A landscape with many valleys, sampled at points; each row gives a point and its height.
From any point a ball rolls to the lowest of the 3 points nearest to it. It stops when none of these is lower. Distance is the straight distance between rows; heights are no part of it.
(565) height 465: [ -7 -25  -5   4 -10  -6 -19  -2  -5]
(551) height 205: [ 11  30   7   5   7 -16  14   8   8]
(76) height 285: [  9  16  -1 -13  10  24  -4   5  22]
(415) height 370: [11 26  1 -7  5  2  3  9 21]
(455) height 214: [ 8 25  7 -3 10  1  7  9 11]
(289) height 208: [ 0 12  1 -2 11 17  8 -1 -1]
(352) height 211: [ -8  -1  -7   1   7  12   5 -10  -8]
(207) height 233: [  2  12   0 -10  10  26  -2  -1  10]
(562) height 196: [-1 18  7  1 13 10 10  1 -3]
(536) height 516: [15 24 -3 -7 -3 -5  9  7 29]
(515) height 269: [ -6 -24  -3 -10 -18   5 -27  -6   4]
(401) height 316: [-3 20 12  8 15 -5 16  5 -8]
(251) height 291: [ -6 -23  -7   5  -5  -8 -12  -9  -7]
(526) height 247: [ -7 -21  -6 -17 -21  11 -32 -10  12]
(341) height 151: [  0  -4 -10 -12   1  27  -6 -16   4]
(369) height 115: [ -8 -18  -8   0  -4   3  -9 -14  -7]
(323) height 272: [-12  -4  -7  10   8  -3  12  -6 -17]
(468) height 496: [ 16  29  -1  -2  -1 -11  12   6  22]
(204) height 347: [-12  -1  -3  18  11 -11  22  -2 -25]
(64) height 413: [-11 -19 -10  13   1 -14  -2  -5 -16]
(158) height 287: [ 10  20   1 -11   4  17  -2   8  23]
(543) height 218: [  4   1  -4 -18   4  36  -7  -7  12]
(534) height 227: [-10   3  -4   6   6   7  10  -6 -15]
(258) height 96: [ 6 23  5 -4 10  9  3  7 10]
(379) height 118: [ 11  31  12   8  10 -24  20   7  -4]
(9) height 150: [  4  28  16  13  12 -21  21   7 -11]
(269) height 615: [ 20  29   3   0   1 -25  23   5  14]
(646) height 253: [-10   6   1  10  12   3  16  -4 -16]
(145) height 494: [ -2 -30   9  13  -4 -19 -15  19 -19]
(119) height 455: [ 20  20  -3  -8 -10 -15  31  -3  28]
(265) height 167: [ 16  20  -5 -11 -14  -7  31  -4  34]
(492) height 537: [ -8 -24  -2  12  -1 -18 -12   4 -14]
(167) height 216: [ 0  9 -2 -6 10 20  2 -3  2]
(663) height 308: [-11 -15  -9   8   0  -8  -1  -8 -12]
(615) height 426: [  4 -32  13   2 -13  -2 -21  24 -20]
(677) height 489: [ -5 -31   3   9  -6 -14 -19  11 -10]
(714) height 395: [-11 -16  -9  13   3 -12   4  -6 -15]
(400) height 217: [-3  0 -4 -3  7 18  5 -9 -4]
(630) height 453: [-13 -14 -10  18   6 -15   9  -5 -20]
(324) height 310: [ -4  21  12  13  15  -8  20   4 -15]
(633) height 427: [ -7 -25  -3   6  -6 -11 -17   0  -8]
(337) height 283: [ -5 -28   6  -7 -20   1 -31   6   1]
(675) height 328: [ -9  16  12  19  14 -10  24   3 -24]
(103) height 456: [  6 -32  14   4 -12  -1 -15  28 -35]
(72) height 462: [ 20  22  -7  -7 -10 -13  27  -2  31]
(77) height 206: [ -1 -15 -11 -21 -15  21 -23 -19  11]
(598) height 185: [ -8  -9  -7   3   1   4   0 -14  -9]
(399) height 135: [ -4 -14 -10 -11  -7  13 -13 -18   3]
(579) height 290: [ -6  15   8  14  14  -1  20   3 -18]
(649) height 175: [ -6 -18  -8  -4  -7   6 -13 -15   1]
(153) height 311: [11 30  7 -1  4 -9 10 10 12]
(699) height 162: [  6  30  13   7  11 -13  14   7   0]
(575) height 315: [ -5 -29   4  -2 -17  -4 -26   7  -3]
(327) height 493: [ -6 -27  -2   0 -12  -5 -21  -5  -1]
(190) height 394: [ -4 -28   1   3 -12  -8 -19   6  -4]
(497) height 220: [ 7 18  2 -8  9 18 -1  5 17]
(419) height 263: [ -7 -23  -2 -13 -18   5 -30  -4   5]
(491) height 567: [ 19  23  -3  -5  -4 -19  24   1  24]
(322) height 173: [ 3 22  6  1 12  7  8  4  3]
(605) height 378: [ -4 -29  10   1 -14  -3 -23  16 -11]
(252) height 161: [ -3 -13  -9 -15  -7  20 -13 -18   6]
(564) height 166: [ -5  -7  -9 -11  -2  20  -5 -15   4]

Two balls start at each pair of points below. Name the first point that both come to, or write never.
(190), (515) => (526)
(536), (158) => (258)
(323), (401) => never
(269), (646) => never
(633), (630) => (369)

For each start below, name the point where the ball stops.
(491) => (265)
(207) => (258)
(204) => (369)
(76) => (258)
(153) => (379)
(400) => (258)
(605) => (399)
(677) => (399)
(565) => (399)

For each start below, name every point that the ball comes to, in order.
(327) => (190) > (575) > (337) > (419) > (526) > (77) > (399)
(103) => (605) > (575) > (337) > (419) > (526) > (77) > (399)
(615) => (605) > (575) > (337) > (419) > (526) > (77) > (399)
